Points, in no order, along strands that fork, close into loops and pass close to each other.
In the rows, 128 means zero.
Points whose rows are less than 144 apart are linked; no others are. Some points are linked to none.
k_234: [125 167 168 130 123  82 117 133 179  78  83 110 118 149 137 150 107 105
 155  89  85 101 113  94 179 113 159 165 160 116 125]
k_879: [156  99 115 129 125 114 105  82 130 133  93 161 146  96 104 136 128 177
  89 136 154 135 162 127  92  70 172 102  42 171 170]
k_155: [109 157 141 124 146 101 173 139 133  79 147 134 163 175 138 210 191 138
 126 127 150 123 158 207  82  83 148  93  86 167 225]
k_878: [152 147 172 142 116 166 130 123 119 189 158 123 148 126 151  89 145 107
  88 172 172 168 134 165  76 151 112 157 117 103 124]
k_970: [139 141  87 115 131  89 146 110 107 119  87 100 123 137 140 183 115 124
 129 103 101 148 131 101 167 120 153 107 116 143 184]
k_24: [111 169 158  88  98  77 195 172 119  97 142 145 196 159 134 131 148  90
 139 117  96 133 126 172 116  99 147 113  97 133 183]
k_374: [ 95 137 146 170 150 156  44 159 217 100 123 119  63  88 135 132  89 120
  93 108 149  86 105 119 156 132  89 144 191 124  47]
k_169: [111 116  88 159 163 132  86 143 171 131 103  96 117  78 117 118  99 140
 137 103 104 101 126  85 140 157 161 114 201 153  93]
k_271: [113  71 103 158  98 153 143 113 100 157 178 104 114 152 173 142 159 152
 131 143 143 184 123 129  99 151 118 162 128 135  99]
k_147: [115 108 100 182  69 100 105 123 138  88 112  84 147 167 127 127 123  97
 126 117  80 107 125 104 123 166 130 130 217 109 101]
k_703: [129 171 148  70  75 114 153 118 144 171  87 169 125 154 106 129 129 130
 117  98 106 145 137 135 152 116 150 140 142 108 123]
k_346: [113 155 127 174 118 163 111 134 116 153 146  91 120 145 108 142 132 133
 141 148 176 124 127  92  97 170 104 120 148  74  58]
k_207: [119 189 139 155  97 159  90 143 174 150 123 138 110 138 110 134 114 114
 112 137 164 111 122 119 116 141  90 128 190  51  53]
k_825: [100 170 189 140 156 117  87 146 146 113  87 133 137 133  94 109 126 118
 169 123  92  88 102  77 159 102 123 116 106 153  82]
k_408: [130 189 159 106 176 136 128 133 151 149  92 186  97 146 177 161 128 157
 151 148 143 130 141 161 131 135 134 186 163  71  87]
k_539: [ 77 175 103 129  93  75 149 108  94  80  76 146 142 180 114 144 136 141
 104 127  69  74 130 121 101 167 151 143 171 146 115]
k_641: [ 81 159 159  86 114 139 161 176 104 123 173 187  99 176 179 118 153 118
 107 114 163 157  93 179 170 142  88 141 115 164 104]
k_273: [ 76 144 119 119  80  82 181 142  66  77 153 127 154 183 129 176 169 115
 118 149 112  99 129 176  63 141 135  70  96 151 128]
k_582: [126 186 182 151 108 149 162 157 100 159 174 126 175 140 111  82 139  82
 126 156 168 130 115 145  99 144  89 158 114  81 106]
k_653: [165 137 148 125 104 145  87 150 185 160 118 114 108 113 131 124 105 104
 130 141 132 150 130 123 125 147 133 102 159  65  82]
k_755: [155  93 115 124 130 127 110 126 137 142 101 151 128 103  90 105  96 145
 163 105  87 132 123  79 165 100 119  86 120 122 109]
k_213: [191  67  95 130 153 125 102 104 154 150  92 127 127  68 102 118  92 148
 138 119  93 145 159 111 145 107 136 103 127 129 159]
k_722: [127 135  99 156 163  90 143 120  80  93  97 112 176 186 154 193 171 142
 123 170  88 154 137 165  84  91 136 129  90 144 200]
k_243: [161 154 145 111 143 154 109 140 124 143 130 168 111 157 124 109 111 122
 147 138 142 140 110 110 169  91  66 127 136  60  88]
k_227: [188 105  66 153 153  95 117 100 131 121  78  97 131 102 143 171  84 135
 110 127  64 145 151 113 145 115 153 112 111 145 190]
k_160: [137 101 140 141  92 116 128 114 118 110 155  71 166 166 155 139 167  92
  78 122 169 160 149 187  83 119 175 123  99 159 198]
k_548: [167 138 133 104 126 100 109 116 200 125  63 115 100 109 115 152  90  86
 154  84 125 116 130 121 182 131 154 129 187  89 144]
k_296: [136 143 118 114 124  77 143 107 108 108  77 148 151  82 115 118  92 125
 106 129  71 107 129 118 120 146 167  77  81 168 141]
k_876: [146 135  83 148  89  87 109 123 172 119  78 110 142 144 122 124  97  89
 111 121  57 117 135 120 137 141 137  99 212 100 138]
k_289: [115 109 138 109 102 150 158 129  92 154 163 120 136 194 182 156 184 125
 101 126 156 203 137 192  85 128 117 175 125 137 131]
k_588: [ 57 139 121 141 135 138 170 127  95 133 167 148 162 110 109  90 169 133
 131 145 137  96 122 117 105 139 119 106 105 174 145]
k_534: [141 116  86 178 151 152 105 115 144 125 122 110 159 117 132 105 126 136
 149 158  77 118 141 117 116 126 117 131 182  70 129]
k_533: [125 132 128 119 143  99 150 118 128 103 110 158 149 105 123 178 140 170
 107 146 123 116 141 150  88  84 168  69  22 185 180]
k_758: [138 123 112 157 198 186  90 136 125 117 141 125 103 110 132  76 102 121
 151 120 131 106 108 122 177 147  68 176 180 115 101]
k_695: [ 79 175 187  94 135 136 180 160  91 116 164 144 140 157 128 149 193 102
 152 114 197 122 117 184 119 138 101 170 114 105 136]
k_394: [130 100 116 165 140 158  73 167 197 126 150  78  89  79 104 105  89 107
 149 105 140  90 118 103 146 180 110 144 189 125  77]
k_836: [146 118 122 100 102 122 126 130 200 156 127 169  69  67 132 121  86 154
 139 104 154 121 118 104 155 143 133 162 169 112  91]
k_834: [144  52  92 121  83 142 122 112 136 198 152  93 107 105 108 107 104 120
 101 137 151 155 144  97 114 124 136  88 138 177 128]
k_921: [130 107 127 100 114 131 169  99 123 149 151 186 171 106 132  75 139 131
 116 132 110 138 130 131 146  81 124 132 106 125 192]
k_453: [147  84  92 137 191 158  79 131 188 159  91 165 101  33  91 122  76 153
 168  93 127 100 141 114 150  98 113 112 176  97  90]
k_493: [117 122 121 134 149 177 145 156  99 120 197 146 158  91  76  69 106 150
 157 134 119  95 133  89 161 105  92 123  62 139 121]
k_704: [151 123 111 110  96 154 126 117 119 178 144 142 123 176 135 120 130 136
 122 160 130 175 126 117 127  95  91 117 154  75 119]
k_290: [109 148 138  95 121 129 123 115 108 143 111  89 100 147 115 145 148 120
 131 103 177 129 128  98 145 177 160 122 143 141 123]
k_217: [132 127 123 157 137 130 147  99 141 113 135 134 161 110 150  88 128 124
 161 134 106 114 135 126 130 134 129 199 183  74 150]
k_522: [131  85  89 166 156 104 131 103  54  64 119  85 150 171 139 173 153 147
 131 152 117 117 137 134  88 128 130 129 102 130 158]
k_991: [134  84  87 146 177 113 115  98  74  29 146 110 138 118 142 148 119 155
  91 135 114  77 125 166  81 119 145 142  81 175 193]
k_318: [128 127 141 153 139 122 143 119 109 112 105  98 175 149 162 119 157  92
 148 119 101 147 120 154 120 158 141 191 181 103 132]
k_591: [167  91  72 130 129 174 104 120 162 185 153 134  83 129 127 130  94 144
 126 152 159 149 124 114 140 120  59 118 186  81 108]
k_777: [137  85 102 163  87 159 125 120 121 151 164  73  88 144 144 159 140 129
 138 133 181 152 130 120 105 177 109 155 170  91  80]
k_659: [ 97 138 115 113 131 115 148 122 100 111 133 108 133 139 121 179 153 141
 101 127 142 130 133 134 106 118 156  41  71 192 169]
k_671: [128 140 178  88 154 148 119 177 118 114 153 157  94 122 156  79 132  99
 124 120 156 146  76 151 194 146 100 124  89 156 106]
k_839: [148  89 133 151 109 120 135 102  99 116 131  75 174 152 153 125 172  92
 104 133 140 162 145 163  88 146 151 164 146 112 174]
k_467: [110 109 116  91 100 147 169  99 122 180 162 193 122  78 108  82 122 149
 119 106 152 131 127  99 142  92 117 112 103 156 132]
k_478: [175 118 104 124  78  96 124 125 127 140  89 105 145 163 119 152 108 112
 116 152  79 160 149 113 116 117 151  64 142  92 128]
k_923: [117 113  54  99  91  89 170  76  86 134 117 158 115 131 120 149  99 165
  77 130 108 107 150 110  95 110 145 106 136 166 166]
k_483: [155  67  67 128 145 117  90 114  71 122 131 118 124 110  94 126  90 159
  53 132 121 109 139 116  87  91 139  53  89 203 157]
k_422: [129 132 128 143 185 125 126 130 110 138 105 115 163 152 154 144 166 151
 163 166  79 173 127 136 117  96 136 143 109 130 159]
k_565: [123  84 112 146 181 151 122 125 100  63 187 106 172 104 120 105 145 141
 111 130 130  91 151 155 115 112 137 109  62 185 194]
k_993: [104 158 192 120  84 109  97 154 154 101 134 141  79 181 160 138 132 119
  95  97 144 132 107 131 160 156 104 192 169 138  67]
k_648: [ 54 164 151 137 122 126 158 152 102 149 130 116 149 135 115 137 205 117
 154 150 142 133 116 156  84 161 137 119 102 175 113]
k_137: [145 140 169  75 151 141 122 146 107 134 142 107 104 151 148 123 141 100
 128 117 166 162 106 148 164 141 131 129 117 115 141]
k_130: [132 155 149  99 155 140 129 113 148 159 111 165  79  92 158 143 119 179
 142 136 161 144 132 115 129 150 152 163 121 113  95]
k_964: [172  88  92 139 163 188  84 126 175 194 130 166 106  60  99 100  83 151
 125 136 136 131 138 120 135 113  72 111 168  90  92]
k_918: [116  75  88 152  93 146 143 126 113 139 186  97 130 103 110  74 115 110
 129 111 138 104 123  97 137 166 100 156 168 148 123]
k_789: [139 122 110 115 122  89 178  96 115 110 108 166 172  93 141  94 114 126
 103 134  63 118 131 140 128 112 159 116 101 151 197]
k_634: [144 131 128 154 137 178 136 158 141 123 205 130 125  74  96  63  80 144
 152 138 120 106 134 108 158 142  90 177  88 117  87]
k_337: [122 110 152 135 119 145 134 134 141 123 175 115 150 164 173 160 183 135
 107 126 181 180 129 188  86  97 157 157  79 161 174]
k_985: [144 166 196 155 139 143 121 167 129 118 151 108 156 129 134  69 127  75
 149 141 138 115 106 148 134 158 107 176 134  77 100]
k_189: [154 135 178 144 199 146 114 144 126 129 130 103 146 134 160 134 157 139
 166 171 130 157 128 154 103 122 143 173  91  96 135]
k_42: [168  56  65 144 124 125  84  98 119 149 117  66 122 130 112 133 122 144
  75 146 133 145 153 108 103 111 152  90 123 193 167]
k_274: [170  75  89 138  87 134  97 135 181 170 132  73 116 108 108 115  95 103
 131 151 112 131 140 106 120 158 126  82 174 123 110]
k_307: [148 121 163 194 144 179 124 143 104 122 158  95 127 110 149  85 131  83
 134 127 154 138  97 161 138 203  86 191 142 106  72]
k_175: [ 92 109 122 162 170 165 157 127  91 111 195 122 168  84 107  82 153 144
 143 144 149  90 137 136 110 130 110 155  74 155 159]
k_33: [ 71 181 117 105  99  60 184 144  97  84 107 150 138 159 116 178 143 148
 138 140  91  90 127 146  99 144 167 121  91 150 132]
k_113: [121 102 114  94 111 117 151  98  97 120 121 126 133 114 104 137 125 102
  86  88 144 128 139 129 142 106 143  24  93 184 192]
k_178: [ 90 132  93  97 110 122 156 113  90 136 128 102 113 170 134 171 157 134
 117  98 138 155 134 113 145 136 158 104 134 165 161]
k_980: [191 121  87 139 120  70 130 105 116 119  55 139 120  86 127 167  60 137
 110 118  47 127 138 115 112 131 156  73  92 140 145]
k_37: [130 113 132  73  45 114 187 135 131 151 171 122 129 149 158 149 122 115
 114 110 135 171 142 141 132  95 159 114  94 126 158]
k_124: [128 189 171 122 152 106 107 158 181 119  82 146 111 160 163 165 115 131
 170 116  92 141 109 129 152 110 147 162 145 101  81]
k_18: [131  97  91 113 119 123 128 124  69 111 148 100 142 119  84  96 112 115
 100 140 120  92 132 100 121 130 127  41  98 152 142]
k_510: [ 95 135 114 156  87  88 144 124 113  81 133 129 149 158 125 116 127 134
 142 132  84  82 122  96 120 140 134 143 149 125 102]
k_694: [165 146 170 116 160 171 104 102 120 194 112 161 115 108 132  96 140 131
  90 165 181 163 139 147 117 122 104 130 116 101 126]
k_99: [138 126 121 103 104  93 155 116 148 100 142 113 107 116 130 149 106 149
 171 114 152  88 142  89 140 139 167 167 141  75 137]
k_127: [103 142 195 144 132 129  70 142 186  87 121 148  58 138 150 135 109 144
  88 109 129 106 111  99 178 121  82 162 176 147  63]
k_247: [ 84 151 159  83 138 133 181 137 122 108 172 148 135 161 124 175 189 128
 149 110 178 124 127 163 131 101 133  95  99 140 190]
k_615: [116 124 134 123  85 106 131 141 185  95 158 147  93 130 136 122 100 157
 163 102 132 100 111  76 164 127 127 192 151  99  95]
k_392: [143 156 166 141 220 163  98 155 130 139 122 130 120 110 157  98 125 126
 182 167 102 133 112 144 142 132 119 155  95 115  85]
k_39: [ 79 151 153 113  64 133 144 137 124 131 163 149 115 165 143  98 143 111
 116  99 137 140  98 121 158 139 114 169 149 149 103]
k_831: [143 139 143 102 149 135 124  87 146 159  94 152 119 123 130 165 148 186
 126 147 162 154 152 117 107  90 167 147  79 132 156]
k_916: [162 142 167  98 165 150 113 116 109 169  81 209 106 113 126 102 122 133
 133 131 153 155 127 144 157 105  79 113 111  83 108]
k_194: [122 133 122 146 165 127 104 153 116 109 102 127 154 132  92  97 118 135
 170 144  56 103 123  80 151 104 115  89 101 146 103]
k_149: [162  95 122 104 133 122  84 120 211 153  67 143  95  67  77 141  80  97
 163  85 148 117 137 130 157 121 123  99 184  85 116]
k_411: [104 169 170  92 149 134 101 137 127 135  94 149  95 130  94 128 126 128
 146  97 159 112 101  78 173 129 131 111 123 149  77]
k_228: [ 61 190 190 112 140 121 151 174 108 133 109 137 121 159 120 159 199 119
 170 129 154 128 108 182 114 169 127 180 122 153  94]

A tip is a point with one link. Name the tips that can be reached along the links from each point below, in the order of the rows.
k_346 -> k_169, k_534, k_467, k_307, k_99
k_493 -> k_155, k_634, k_392
k_510 -> k_273, k_478

Name the points in between on the shortest way along the links from the first point to the second, in order.
k_659; k_374 -> k_178, k_290, k_137, k_671, k_641, k_39, k_993, k_127
k_127; k_149 -> k_993, k_39, k_641, k_671, k_137, k_290, k_178, k_659, k_533, k_879, k_831, k_130, k_408, k_124, k_234, k_548
k_467; k_615 -> k_921, k_789, k_296, k_980, k_227, k_970, k_178, k_659, k_533, k_879, k_831, k_130, k_836
k_124; k_243 -> k_234, k_548, k_149, k_453, k_964, k_591, k_704
